Points on a hilly landscape, in no order, each with its height.
A climber steps from a point to the highest of its 4 nearest points, and stops where none of them is higher. Distance is the straight distance between rows; heights are no part of it.
fut: [110 123 140 111 112 149 126 123 157 150  99 122 165 135 118 132 128 106
 137 146 134 125 135 156 126]  height 290
bogud: [179 116 165 110 144 145 136 106 115 156 129 103 115 238  94  97 136 128
 124 119 153 124  83 156 151]  height 27
ruf: [109 121 126 150 122 116 120 135 136 115 128 120 142  99 143 133 129 130
 123 120 112 123 147 123 112]  height 581
kis: [152 145 115 145 177  95 141 144  79 135 173 149  64 129 139 106 109 153
 117 121 113 125 146  92 142]  height 423
vipo: [159 136 135 121 156 121 145 121  98 135 159 119 107 176 115 103 127 149
 124 127 152 113  94 123 142]  height 596
bevu: [ 82 126 118 144  99 126 112 131 131 112 100 151 154  73 133 154 123 125
 126 140 112 134 152 126 101]  height 351
Vimos: [148 125 152  81  66 155 121 105 201 133  61  98 195 166 117 145 141  93
 149 139 174 137 102 179 112]  height 537
vedu: [141 127 117 132 140 125 125 133 118 127 142 132  96 130 122 131 135 129
 129 107 128 126 109 120 135]  height 459
Belad: [168 110 160 101 127 143 139 127 132 137 117  99 119 222  93 111 136 123
 130 124 141 123  85 150 151]  height 91
vegav: [127 136 116 139 144 122 138 144 107 125 155 138  92 118 129 136 137 134
 127 114 127 139 121 114 136]  height 474
gep: [ 99 133 132 116  88 132 121 128 160 114  87 130 163  98 133 138 131 116
 150 144 133 117 141 141 124]  height 513
Lases: [135 145 113 173 180  85 148 132  80 125 177 165  68  77 153 113 115 153
  99 132 104 125 144  83 130]  height 405
Lida: [143 139 118 145 161 123 131 138  94 132 163 156  87 140 132 119 119 144
 126 108 120 125 125 109 143]  height 420
dobi: [151 116 142 107 139 134 149 117 114 132 144 109 119 180 106 121 135 138
 130 135 136 130  88 134 139]  height 119
risar: [155 133 156  87  96 162 129 113 177 150  96  98 178 195 111 136 150 102
 126 140 145 112 109 165 137]  height 471
sorir: [148 127 128 129 147 132 128 107 113 132 149 126 106 152 122 121 133 140
 123 120 130 124  98 117 144]  height 522
teleg: [161 113 150  95 110 158 142 122 147 137 118  99 138 190 101 116 139 122
 118 140 131 126 108 149 133]  height 261
gur: [171 122 147  88 108 167 141 129 151 145 102  93 146 205  95 122 146 113
 118 145 145 118 101 162 132]  height 256
Zavu: [130 141 117 142 153 122 135 147 103 128 162 150  89 122 129 130 130 137
 126 110 124 136 120 111 142]  height 422
Met: [ 89 132  93 167 145 110 112 140 109 116 133 142 135  52 163 151 112 139
 127 136 107 140 159 101 114]  height 467
bibo: [100 128 136 124  97 127 122 131 153 123  92 131 163 103 127 139 134 114
 140 139 127 114 140 141 124]  height 142
dezav: [172 119 165 113 148 137 135 113 116 147 133 105 114 228 100 101 133 131
 129 114 150 124  87 149 152]  height 90
pas: [141 146 110 173 181  79 148 139  67 117 179 161  47  76 158 110 114 153
  81 129 109 129 147  73 128]  height 284
gug: [140 145 117 142 165 110 138 143  94 131 171 156  84 131 128 119 119 146
 124 113 120 129 134 103 144]  height 570
Velum: [ 83 127  97 159 137 110 114 138 114 112 132 140 143  65 152 151 109 134
 125 135 113 143 155 112 108]  height 531
Buboz: [ 99 126  96 155 135 108 113 146 123 110 144 136 134  72 151 137 110 142
 122 125 117 140 147 109 112]  height 586
San: [ 97 132 130 113  86 147 122 123 159 100  75 131 176  85 139 146 127 113
 144 152 141 131 144 141 110]  height 197
mog: [112 137 147 101  86 159 116 116 167 144  80 122 175 153 111 139 139  99
 135 139 154 143 126 166 122]  height 362
Kiro: [138 115 117 131 135 132 127 131 125 128 133 114 108 120 125 133 137 123
 124 119 128 123 119 128 121]  height 314
zula: [107 118 134 146 119 121 126 134 145 125 115 124 151 104 135 134 133 120
 129 132 113 111 143 128 118]  height 413
dise: [ 80 129 120 134 100 134 113 137 141  91  89 158 154  52 153 167 121 120
 148 126 112 134 185 125 106]  height 140
lames: [116 116 133 137 127 134 132 129 142 137 114 115 148 121 134 134 130 116
 127 133 121 115 137 137 118]  height 354
sagoz: [103 138  89 178 148 110 113 152 104 109 142 144 104  38 161 133 116 141
 127 130 111 145 154  94 120]  height 223
boned: [146 112 122 118 133 133 124 122 135 129 128 113 114 135 119 129 126 127
 129 114 123 123 112 134 128]  height 327
gisop: [ 96 120 108 152 123 109 112 146 126 107 133 135 145  84 147 142 115 134
 121 121 116 130 147 116 106]  height 637
Nom: [ 83 126 119 147 106 120 117 131 127 113 111 151 155  76 138 156 124 126
 128 138 113 136 157 123 105]  height 468
pamiz: [162 129 152 107 157 120 141 129 108 138 155 109 107 201 106 102 129 141
 133 121 156 114  89 136 147]  height 497
zumop: [104 126 110 152 125 110 115 143 123 109 140 131 135  80 149 132 112 140
 123 112 116 138 147 112 111]  height 604
damer: [165 110 154 105 139 136 138 128 127 137 125 104 118 219  94 115 131 127
 133 122 144 122  84 150 149]  height 136
fop: [155 141 118 144 165 112 136 129  76 139 171 150  68 148 128  99 113 153
 111 119 117 132 139  96 136]  height 267
Fab: [101 121 118 151 118 110 117 142 134 109 125 135 147  91 142 141 119 132
 119 123 114 125 147 125 109]  height 687
Vesom: [110 119 134 121 118 138 129 129 151 145 101 121 160 127 126 134 131 108
 137 142 128 117 139 147 124]  height 295
mep: [117 118 134 124 126 140 131 123 149 145 107 116 155 126 126 134 129 112
 128 142 128 117 136 147 118]  height 333
Zug: [149 114 128 111 133 131 122 112 130 131 133 113 112 141 118 124 128 129
 131 119 125 122 107 128 135]  height 336
Tedi: [116 133 116 152 137 115 133 138 111 122 167 134 100  91 144 122 138 143
 130 118 116 151 139  95 132]  height 463
bel: [ 80 128 118 143 100 129 111 126 127 105  99 157 157  67 144 159 123 122
 135 134 108 137 169 127 105]  height 202
bab: [ 81 134  89 166 145 111 111 141 113 113 131 144 136  49 165 153 116 135
 128 136 101 136 162  95 113]  height 491
funor: [151 132 134 132 150 131 139 109 100 133 153 127 108 162 121 117 133 143
 123 126 136 118  94 118 141]  height 559
Zefiz: [ 90 132 125 131  86 150 116 115 147 100  79 145 164  74 145 151 125 116
 140 145 127 131 154 133 110]  height 141
mapi: [152 147 117 145 173 111 137 140  84 134 173 153  77 135 132 110 114 149
 117 115 117 127 138 101 141]  height 444
Zol: [150 109 130 105 130 134 125 107 135 130 137 112 118 154 114 123 127 129
 132 126 125 125 104 129 136]  height 300
miz: [147 110 133 100 116 142 128 127 155 136 118 114 149 152 110 120 113 118
 122 130 131 123 122 149 124]  height 307
lut: [155 134 134 126 152 125 142 115  99 135 158 123 109 172 117 109 133 145
 123 129 148 116  88 123 141]  height 580
sal: [163 144 127 138 151 127 140 123  85 138 165 135  91 168 120  95 125 152
 108 127 142 116 105 113 140]  height 410
voru: [117 129 115 150 135 122 124 136 121 118 151 122 111  94 150 126 134 139
 128 118 117 146 144 106 120]  height 533
vaka: [ 89 126 107 154 123 112 114 141 123 114 125 145 149  75 145 149 116 136
 121 133 116 137 149 117 106]  height 595
Sebom: [164 132 155  88 102 172 139 114 167 151  95  92 169 200 108 128 150 105
 116 142 146 109 108 165 137]  height 394
reb: [101 126 137 122 105 130 125 127 155 134  97 127 160 111 128 137 132 111
 143 141 122 113 144 144 127]  height 101
Kova: [134 115 120 129 136 136 131 130 135 131 120 111 123 121 125 131 128 119
 121 127 130 123 123 138 115]  height 346
fip: [ 85 124  97 156 130 113 113 141 119 116 125 143 149  70 149 150 114 132
 125 138 110 142 158 113 106]  height 560
buvi: [136 134 149  90  80 151 122 116 183 142  90 118 182 173 113 137 141 100
 127 131 152 124 103 170 133]  height 454
Ritu: [143 131 151  80  71 154 121 109 194 139  69 105 187 172 110 143 146  96
 144 137 164 128 100 176 122]  height 587
Zelog: [126 132 146  95  87 151 124 125 175 143  94 125 176 161 107 138 136 101
 126 132 151 129 111 170 129]  height 283
Besot: [105 130  95 162 139 109 109 150 115 108 145 135 117  52 157 133 111 146
 125 128 118 142 148 102 120]  height 409
los: [156 111 148 106 132 133 145 123 122 133 134 104 119 195  99 116 135 129
 129 134 142 134  87 141 142]  height 139
Sipor: [139 110 131 100 120 143 127 127 153 141 116 118 153 143 110 129 117 116
 125 132 135 122 121 157 125]  height 313
Niba: [115 134 101 155 140 104 116 142 115 117 158 143  99  61 152 118 120 148
 134 117 111 143 143  94 134]  height 383
nabe: [ 74 129 105 142 117 105 112 139 130  96 108 159 146  35 161 170 123 123
 147 130 102 129 188 113 105]  height 457
samef: [ 71 130 102 142 112 100 119 140 129  90 109 157 144  12 167 175 128 126
 145 137 109 133 182 111 101]  height 440
pakon: [116 133 106 154 141 109 118 135 117 114 162 142  99  70 150 116 124 147
 131 116 113 144 141  96 134]  height 622
Babi: [141 131 122 129 145 128 122 120 117 128 144 132 100 142 123 131 134 135
 128 110 126 126 104 117 142]  height 411
kof: [142 145 108 166 181  77 146 142  71 121 180 158  50  82 153 112 114 157
  88 129 111 124 140  79 130]  height 380
gapeb: [104 136 139  98  86 146 116 129 177 108  73 120 180 120 135 144 129 106
 157 143 144 133 143 151 120]  height 297
Zesu: [102 137  91 167 147 110 112 153 105 109 145 143 103  44 156 131 113 147
 126 128 113 144 145  93 128]  height 137
Kemif: [154 143 127 141 153 129 134 114  93 137 161 137  98 159 123 111 126 148
 115 122 137 117 103 112 141]  height 493
zul: [110 138  88 174 147 105 114 150 105 112 147 150  90  40 149 124 115 146
 126 125 114 143 141  94 130]  height 4
Naf: [100 134 140 109  96 141 120 124 166 129  89 122 170 120 127 137 131 109
 157 143 134 127 146 149 131]  height 220
kogom: [ 90 139  86 174 151 113 112 143 107 111 139 140 123  46 164 147 116 141
 129 134 107 140 157  98 117]  height 418
kegik: [142 111 118 118 134 131 126 128 137 133 122 113 118 127 122 130 128 123
 122 123 129 124 119 133 123]  height 343
Zamet: [ 77 131 113 136 107 123 113 135 135  97  97 159 148  48 153 167 122 121
 150 128 102 139 183 121 106]  height 311
dimaz: [163 140 131 127 156 125 143 124  97 137 162 124 104 172 116  98 130 149
 120 128 151 109  95 119 141]  height 585
Fazus: [105 122 129 146 110 116 119 138 146 120 113 127 152 101 136 139 129 122
 128 125 119 112 145 132 117]  height 499
kan: [ 70 131  97 145 118  98 110 142 124  95 115 159 141  25 164 174 131 127
 144 133  99 127 182 102 108]  height 479
fipo: [109 135 145 105  91 158 116 119 168 136  81 117 173 142 119 139 139  99
 146 137 144 144 138 160 123]  height 360
rifaf: [121 121 141 104 102 151 127 128 163 148  98 123 168 152 109 135 124  99
 123 137 144 132 122 165 127]  height 272
feso: [175 135 142 110 161 121 137 116  94 150 158 107  90 213 108  83 132 138
 128 121 156 113 107 129 145]  height 605
Fifiv: [125 117 133 110 118 145 129 130 153 149 107 120 162 138 115 132 120 110
 124 140 135 124 127 157 120]  height 332
buri: [131 126 145  98  95 150 124 126 167 143 102 124 168 160 108 132 125 106
 122 132 141 123 118 165 128]  height 180
ravu: [118 119 122 151 128 124 123 135 132 122 137 118 128 106 146 132 134 134
 122 113 115 132 146 119 115]  height 500
led: [131 133 146  99  74 164 113 105 186 130  56 108 188 156 121 146 138  96
 146 135 161 143 121 168 110]  height 412
tum: [167 125 156 106 154 124 138 125 110 142 149 106 112 218 105 100 130 136
 137 113 151 117  97 142 149]  height 386
Virug: [159 112 153 100 128 138 145 131 126 135 128  98 116 203  93 116 137 130
 131 131 140 130  86 147 146]  height 211
zutin: [134 132 145  91  74 155 119 105 187 138  65 112 183 164 113 145 143  99
 136 136 163 140 106 172 118]  height 502
vig: [148 120 137 113 139 130 136 103 115 133 146 114 114 166 111 120 131 136
 128 130 132 127  91 121 142]  height 381
Batu: [152 144 111 149 180  83 144 145  76 128 174 153  57 104 145 107 109 153
 110 126 110 119 145  86 140]  height 439
vadu: [142 135 126 139 148 129 127 121 108 131 156 141  94 145 124 127 131 135
 124 107 125 121 109 115 143]  height 365
Lipug: [128 123 139 103 104 149 129 132 161 147 105 122 166 152 109 135 119 109
 122 133 140 128 121 164 124]  height 275
tam: [166 120 159 108 148 131 136 128 115 141 135 104 116 218 103 105 131 129
 135 115 148 122  90 149 150]  height 215
Tiba: [113 134 114 152 144 110 130 136 116 125 167 142  96  82 145 118 130 144
 131 120 113 147 142  91 135]  height 427
buto: [155 147 118 146 173 112 140 133  78 139 174 150  69 141 134 106 113 154
 114 120 114 126 142  97 140]  height 361
gisif: [144 142 126 143 152 126 126 125  99 132 156 143  97 149 127 120 133 144
 123 109 124 122 113 109 144]  height 321
vidaz: [ 71 130 113 144 109 113 127 138 136  89 102 160 151   4 174 176 124 125
 142 140 115 139 189 113  93]  height 329
Zini: [116 130 144  99  92 151 124 123 168 143  92 124 174 153 110 140 130 100
 130 136 151 138 122 167 124]  height 325
Kozov: [ 96 129 130 122  90 131 121 129 149 109  90 138 163  86 131 146 130 117
 138 143 129 119 141 137 116]  height 199
zil: [186 121 162 109 149 142 140 104 108 159 140 102 109 240  95  90 134 130
 116 116 165 126  85 157 143]  height 23
tidok: [ 86 125 111 149 113 115 115 141 129 109 118 146 153  81 138 149 118 131
 120 132 116 134 149 121 106]  height 594
vil: [136 137 118 138 147 122 128 135 111 126 157 138  91 133 126 128 130 135
 124 105 123 129 113 115 140]  height 408
Golor: [145 138 156  85  80 155 122 110 187 148  89 108 184 183 111 139 150  98
 136 130 152 117 101 172 136]  height 593
Dedep: [145 133 153  78  75 152 124 109 193 145  81 109 185 182 110 140 145  96
 138 132 156 123 101 176 133]  height 656
kug: [ 98 130  85 166 145 111 113 148 111 112 141 134 119  49 159 137 112 143
 129 131 112 142 151  99 115]  height 294
Ruz: [148 121 148  92 102 153 129 123 165 141 112 114 163 175 110 124 129 114
 117 126 132 115 121 162 132]  height 138
zedu: [ 82 128 121 140  97 135 112 123 131 108  93 151 156  69 140 158 128 121
 133 139 113 134 161 127 106]  height 166
Seza: [ 85 133  91 160 142 111 113 137 114 113 132 142 141  58 157 150 112 137
 127 134 106 143 156 103 111]  height 505
Babut: [114 126 111 151 130 113 117 138 126 114 149 123 122  88 150 126 128 139
 125 112 115 145 146 107 119]  height 549
Mer: [159 109 150  95 120 146 146 131 130 132 120  98 120 201  94 119 138 124
 126 136 139 130  90 148 137]  height 238
gor: [179 127 156 111 156 132 135 109 104 156 151 106 101 230 101  82 131 133
 124 113 159 125 102 147 141]  height 26
fugiz: [116 119 130 146 127 127 124 135 136 127 121 116 140 113 140 133 135 123
 124 126 117 117 142 127 112]  height 453
mar: [168 143 132 126 151 114 144 130  86 142 161 125  86 178 113  88 127 151
 115 124 152 108 100 115 142]  height 492
sogov: [111 121 136 139 122 126 125 129 147 134 109 121 151 111 133 136 135 114
 130 132 119 111 142 132 118]  height 340
Gub: [146 146 115 147 177  93 149 150  84 131 176 156  72 107 143 114 110 150
 117 126 115 123 141  96 138]  height 451
seta: [145 108 129 108 125 138 125 127 143 137 122 110 132 139 115 127 118 121
 123 126 130 120 118 143 126]  height 348
Kobel: [156 110 138  96 118 143 128 115 149 133 128 106 138 165 111 117 122 125
 127 127 123 129 119 140 130]  height 316
nimov: [146 120 121 123 139 128 123 119 125 130 137 121 104 139 122 128 135 130
 131 115 127 122 104 126 139]  height 363
Rol: [145 136 158  86  86 155 128 110 185 147  93 108 181 187 110 137 151 100
 129 132 150 114 108 172 133]  height 538
zorog: [ 69 129  95 154 125  92 109 142 121  98 120 158 139  33 165 168 129 128
 139 130  97 129 179  98 113]  height 490
tepum: [127 114 126 133 133 138 132 127 142 138 114 110 140 123 129 135 129 118
 123 134 126 119 134 136 114]  height 364
fafi: [ 75 132  89 166 138 106 109 137 114 109 126 146 142  51 167 159 120 131
 137 134  97 131 171  96 115]  height 519
sida: [145 147 111 158 180  85 151 142  76 124 179 157  60  89 150 111 115 152
 100 132 113 125 141  84 136]  height 425
getad: [ 89 130 126 138  94 149 113 119 147  99  82 154 158  64 153 158 123 117
 143 130 116 137 172 127 103]  height 81
Sevi: [119 142 113 168 160  99 143 132 100 128 173 161  84  74 151 115 124 148
 124 128 111 135 137  88 143]  height 369
laz: [ 75 128 112 142 118 110 111 132 129 104 109 158 147  51 151 167 120 126
 146 132  99 137 180 113 109]  height 464
Dolob: [146 124 133 118 142 134 132 101 114 133 145 121 111 159 119 120 134 137
 130 124 128 125  92 116 140]  height 480
rem: [ 92 127 129 134  87 130 122 131 142 110  93 141 160  78 131 144 128 118
 130 141 126 122 145 134 111]  height 245
sel: [129 118 121 141 137 132 131 130 128 129 125 110 121 114 135 134 138 122
 121 124 125 128 133 129 108]  height 324
Gabur: [119 141 115 154 154 112 146 139  99 130 170 149  89  94 141 123 134 142
 124 126 120 146 131 102 138]  height 399
sapes: [168 141 125 133 151 117 143 126  85 138 166 128  82 170 120  92 125 154
 111 124 150 110 105 113 138]  height 390
rifo: [167 116 149  90 104 168 144 123 151 140 111  91 147 194 102 119 143 114
 115 143 136 121 105 153 128]  height 270
nis: [161 144 120 146 156 120 141 126  74 142 165 143  78 161 121  98 119 155
 104 125 133 127 121 105 136]  height 205
pomar: [116 138 110 157 145 104 128 131 111 125 167 150  92  73 147 118 129 149
 135 123 112 144 140  92 141]  height 330
Lalob: [114 142 104 179 161  89 126 137  98 125 164 172  77  56 147 119 120 151
 123 116 105 136 145  86 144]  height 243
Lif: [126 135 145  96  79 156 119 115 182 141  76 119 177 158 108 142 140  99
 133 138 159 142 110 169 122]  height 421
regi: [ 78 126 108 147 115 119 110 128 121 108 108 154 149  64 146 161 120 124
 140 134 100 140 175 119 107]  height 391
bon: [135 145 114 165 177  92 155 139  82 129 178 160  72  86 147 115 117 149
 105 137 114 127 138  91 136]  height 426
nepib: [175 122 162 110 153 135 136 112 107 149 141 102 111 230 101  94 135 132
 127 113 156 124  91 152 145]  height 47
Fofur: [102 135 141 104  89 142 116 131 169 114  80 120 173 117 130 137 135 106
 157 143 136 127 148 149 126]  height 285
Vin: [158 144 126 146 159 128 140 121  86 139 165 146  88 157 126 106 122 152
 112 119 131 121 120 105 137]  height 296
barom: [ 99 139  83 180 148 118 114 151 103 108 135 142 113  40 167 141 115 141
 126 132 106 141 158  90 118]  height 331
Figad: [152 114 142  96 109 152 131 120 155 136 121 108 154 170 110 119 123 118
 121 130 121 121 121 152 128]  height 269
Kedel: [111 132  98 155 139 109 115 140 119 111 154 135 107  66 153 121 117 147
 133 115 116 144 146  99 128]  height 503
Dosu: [121 135 147  99  77 162 115 110 179 135  65 114 185 157 114 144 140  98
 140 137 159 146 118 169 114]  height 430
zukep: [156 105 140 101 124 140 132 108 135 134 133 105 125 168 110 117 131 128
 130 129 121 129 106 129 136]  height 262
Vur: [ 98 133 143 113 103 140 119 123 160 135  91 121 165 123 127 135 133 105
 150 142 129 127 142 148 131]  height 216
papo: [149 105 129 103 124 136 128 115 142 133 129 109 128 148 114 120 120 125
 126 122 127 121 117 138 128]  height 337
lus: [135 146 115 152 172 102 151 149  91 131 175 155  82 101 142 124 121 144
 121 127 120 132 133  98 137]  height 469
libod: [104 131 142 108 105 149 122 121 162 145  92 123 168 139 115 136 134 102
 140 144 138 134 136 156 125]  height 302
tusis: [158 110 146  96 107 156 134 117 156 136 121  99 148 181 109 116 134 119
 118 135 130 123 118 151 129]  height 255
Gobik: [154 122 153  96 100 159 134 121 164 143 114 107 162 184 111 122 134 111
 116 135 129 116 121 159 134]  height 221
vesuz: [151 107 142 100 128 137 143 110 129 134 134 103 123 179 105 119 134 134
 131 137 129 134  95 134 137]  height 214
mazen: [130 127 114 137 140 130 130 138 115 123 143 123  96 115 130 137 138 129
 124 115 130 137 121 121 123]  height 552
gop: [ 94 133 129 120  84 144 122 127 153 102  81 138 171  84 137 146 128 119
 141 147 136 129 141 140 118]  height 195
nadak: [119 135 118 148 144 119 141 142 104 127 165 137  93 108 133 130 136 137
 125 120 127 149 126 108 132]  height 458
kure: [140 145 116 145 170 106 144 146  92 133 173 158  81 118 136 119 118 145
 120 123 120 129 132 101 140]  height 498
Riz: [137 142 116 141 160 113 137 149  98 132 169 153  84 127 128 124 123 142
 127 112 122 134 125 111 141]  height 487
Vavo: [141 119 142  97 102 153 127 126 163 141 114 119 167 168 111 128 123 112
 119 130 133 121 123 161 130]  height 193
gudut: [157 143 128 142 154 130 140 116  88 140 164 139  95 159 125 106 127 150
 112 124 135 119 109 112 143]  height 450
Kero: [165 132 146 107 158 122 138 125 105 143 153 109 108 210 108  96 129 137
 132 118 153 116  97 135 151]  height 486
rifun: [111 128 107 150 130 111 115 142 122 111 157 130 113  76 149 124 121 144
 130 117 117 145 145 101 126]  height 512
feza: [148 116 129 117 136 128 125 106 123 130 139 118 110 148 120 124 134 133
 132 117 127 122 102 124 142]  height 389
Memu: [159 126 151 109 152 121 145 127 111 136 153 110 112 194 107 108 130 140
 135 124 151 121  85 136 146]  height 374
dov: [150 129 134 129 147 133 136 104 104 134 152 123 108 158 120 118 131 137
 127 127 134 123  90 119 145]  height 540
bogun: [175 113 162 109 132 146 134 117 129 149 113 100 117 231  92 106 135 125
 131 115 147 122  83 155 156]  height 38
vubut: [163 137 139 113 155 121 143 128 102 137 159 117 104 185 115  98 128 147
 129 125 154 109  96 128 141]  height 617
lodok: [ 99 128 138 117  95 136 122 131 158 127  90 128 165 113 129 134 133 108
 149 141 126 120 144 141 127]  height 31
Vuf: [120 126 115 147 132 124 131 132 121 122 148 116 108 104 141 130 143 136
 122 118 122 144 137 112 119]  height 574
gofo: [175 135 132 119 159 110 139 126  93 145 162 110  86 195 112  80 133 146
 124 120 155 103 108 118 148]  height 582
suv: [158 116 152 106 143 127 144 126 119 135 141 108 118 198 105 113 131 136
 131 126 146 124  88 139 143]  height 130
bar: [173 112 162 107 137 143 134 118 125 143 120  99 113 229  97 107 134 124
 131 115 144 122  81 155 154]  height 54
keda: [155 106 145  98 120 144 141 114 133 131 131 103 129 182 102 118 137 128
 125 136 127 131 101 136 133]  height 265
gev: [186 126 149 104 150 135 142 104  95 161 150 106  95 237  92  83 135 133
 113 117 170 125  85 150 139]  height 22
mapit: [127 142 114 161 168 100 151 140  90 134 179 161  81  87 145 117 122 146
 113 133 112 136 135  92 137]  height 443
tupit: [102 139 134 101  84 147 120 130 172 106  77 119 178 107 138 142 126 107
 157 148 144 129 141 149 116]  height 268
ged: [120 124 123 149 129 127 128 134 123 123 140 117 118 108 141 130 141 131
 122 116 120 139 140 118 114]  height 535
Denit: [172 112 151  93 115 154 140 131 138 137 105  94 121 215  87 118 138 120
 130 128 141 121  91 153 144]  height 253
sada: [103 137 144 102  90 147 117 124 173 125  79 118 176 136 128 135 137 101
 159 140 140 137 145 153 128]  height 358
veb: [150 147 121 147 163 123 132 128  90 137 166 152  90 148 131 111 120 147
 118 112 123 125 127 108 142]  height 248
tero: [123 115 128 137 131 135 129 129 134 133 119 111 138 114 135 131 134 116
 122 129 122 116 140 134 113]  height 388
lizor: [122 145 112 183 172  87 133 130  90 125 175 174  72  61 153 114 117 154
 105 120  98 129 147  82 143]  height 273
nupe: [160 117 157 102 139 129 140 131 120 133 137 106 118 211  96 114 132 132
 135 121 142 123  88 147 146]  height 82
zad: [150 104 136  96 115 141 127 119 149 135 126 114 137 156 111 120 121 122
 123 123 123 124 122 148 127]  height 322
sudam: [130 112 126 124 133 138 130 128 139 140 113 109 136 124 122 134 126 119
 124 132 129 118 128 141 115]  height 357
Fesuz: [156 148 124 145 163 118 135 129  82 138 171 148  74 150 129 101 116 153
 111 119 117 130 133 100 136]  height 230
libam: [148 135 128 136 151 130 130 109 102 135 153 130 104 158 123 119 131 142
 122 121 132 118  97 116 145]  height 541
loko: [115 123 117 150 128 113 117 144 131 109 144 124 131  93 147 130 124 137
 122 114 116 135 149 112 116]  height 573
Zilu: [117 132 118 147 143 122 133 137 115 122 161 132  97  99 139 127 136 139
 129 120 119 149 138 102 130]  height 494
kila: [149 131 154  93  92 161 131 112 173 149  99 104 176 189 114 130 147 104
 120 136 141 112 111 165 134]  height 378
Rarel: [118 145 111 183 165  88 128 131  93 126 170 175  74  58 153 115 119 152
 112 118  98 130 144  85 143]  height 274
sobis: [173 136 138 114 158 115 138 123  97 143 158 114  94 198 114  85 130 143
 130 115 155 107 102 123 147]  height 692
Fope: [181 126 157 108 153 140 138 105 101 156 143 104 104 233  95  87 133 132
 119 118 163 126  91 154 140]  height 29
Zimus: [132 145 117 145 159 113 141 146 101 129 165 153  87 118 131 125 129 141
 125 116 124 138 125 107 141]  height 438
gog: [ 86 127 123 142  95 132 118 126 133 108  96 151 157  73 134 155 129 121
 130 140 116 134 150 129 104]  height 271
Muz: [117 136 146 100  83 163 110 115 176 130  65 114 180 148 123 145 138  97
 151 134 151 147 139 159 114]  height 387
Kani: [161 120 153  93 104 167 140 121 159 144 109  98 161 191 108 120 144 112
 114 136 132 117 116 157 132]  height 306
mimor: [140 118 136  98 112 146 127 128 161 141 116 119 159 156 111 126 117 115
 121 128 134 123 124 159 127]  height 278
Tetin: [141 107 126 114 132 137 129 128 140 137 116 108 133 128 119 129 123 119
 123 128 131 121 124 144 118]  height 352
lor: [103 126 137 132 108 123 124 130 151 130  99 128 158 109 130 137 132 115
 136 136 118 111 139 139 121]  height 206
Puf: [ 96 123 127 143 107 113 119 138 140 113 113 136 154  94 135 142 126 124
 122 127 116 114 143 129 117]  height 495
kotak: [142 127 149  93  97 155 127 120 174 144 107 120 173 177 112 132 132 105
 120 127 139 116 115 165 135]  height 99
Bibak: [118 140 101 169 148  94 119 144 106 119 162 164  88  54 150 117 119 149
 133 118 109 141 142  87 141]  height 72
rogab: [ 76 128  98 157 134 108 110 132 118 111 122 149 148  61 157 160 119 131
 136 137 101 137 168 108 109]  height 496
Ganub: [154 104 142 101 119 144 135 110 138 131 131 104 129 171 108 117 131 127
 126 131 121 131 111 139 134]  height 289
divi: [108 132 148 100  85 158 112 119 177 122  72 116 180 142 127 142 137 100
 153 135 145 144 144 158 122]  height 376
Pado: [154 128 141 115 148 127 147 120 104 135 153 114 112 181 110 110 131 142
 127 130 149 119  83 127 145]  height 539
Gumut: [125 112 131 118 125 145 134 128 146 144 110 116 153 130 121 132 122 111
 125 137 130 121 129 153 120]  height 347
gufo: [122 143 117 157 159 104 149 137  93 131 175 156  85  89 143 122 128 148
 124 132 117 138 132  93 141]  height 424
Nidip: [ 78 122 105 156 119 116 112 135 121 111 118 148 149  72 142 156 118 129
 126 138 107 141 157 116 105]  height 545
mib: [ 92 127 128 137  96 121 117 133 140 112  98 141 157  88 128 147 133 122
 129 137 120 116 140 134 113]  height 356
raso: [ 99 136 142 102  92 145 113 126 171 118  77 118 173 122 131 138 135 104
 158 138 139 134 147 150 125]  height 328
biv: [ 71 129 106 138 110 108 122 141 132  90 106 161 148  17 164 174 123 125
 144 135 110 136 186 113  99]  height 416
famon: [126 122 118 142 133 126 129 133 119 126 141 119 104 107 135 133 142 129
 123 121 128 141 129 117 118]  height 647
penun: [122 145 114 180 166  93 138 130  94 129 175 168  79  65 154 118 122 149
 115 125 100 131 142  85 141]  height 301
Zofad: [104 121 126 146 114 114 120 139 139 114 118 129 147 104 140 137 125 125
 122 120 113 114 144 125 111]  height 590
bipi: [105 124 137 124 112 133 124 125 150 135 102 122 160 117 130 138 134 109
 142 138 120 113 146 143 124]  height 200
Kuzus: [ 73 128  99 153 129 105 108 133 122 106 119 152 145  48 159 167 123 129
 142 134  97 133 175 104 109]  height 501
dage: [103 131 145 108 100 153 119 122 164 139  87 119 168 136 122 133 134 101
 150 142 136 136 142 151 126]  height 334
Lozi: [167 113 150  92 112 161 145 132 145 136 107  94 133 201  92 114 145 118
 121 137 139 122  96 153 134]  height 260
Vufus: [ 80 128 121 140 101 137 109 121 136 101  92 154 152  62 148 160 121 118
 142 129 106 138 176 127 103]  height 10
mibat: [154 104 142  99 117 147 134 115 144 134 127 108 132 171 109 114 129 123
 124 132 123 128 117 139 132]  height 303
tugu: [108 129  98 151 137 109 113 146 121 106 148 134 126  70 152 132 112 144
 127 119 120 142 146 107 118]  height 558
rul: [172 110 158 101 129 148 133 123 134 148 109 100 121 228  92 108 135 121
 132 123 141 120  81 154 157]  height 61
Zulev: [ 76 128 112 134 110 116 120 140 136  91  99 158 150  25 158 173 118 122
 150 134 109 136 187 120  99]  height 382

For each start below, name the point where the climber stops.
biv => fafi
sagoz => fafi
Lalob => gug
dise => fafi
lizor => gug
feza => sobis
lames => Fab
Vufus => Fab
Vur => Dedep
nadak => famon
Rarel => gug
gudut => sobis
lodok => Dedep
Vin => sobis
keda => Fab
Fofur => Dedep
vadu => sobis
zedu => Fab

Two climbers start at each pair of points below. Name the first point that both come to, or write -.
tupit / Vesom => -
getad / regi => Fab
sal / sorir => funor
Zol / dobi => dov
rogab / Met => vaka
Fope / nupe => tam
gapeb / Zini => Dosu
gev / bogud => dezav

For each start below, name every point that the climber comes to, in order.
Zug => feza Dolob dov funor lut vipo vubut sobis
mep => tepum tero fugiz ruf Fab
Babi => sorir funor lut vipo vubut sobis
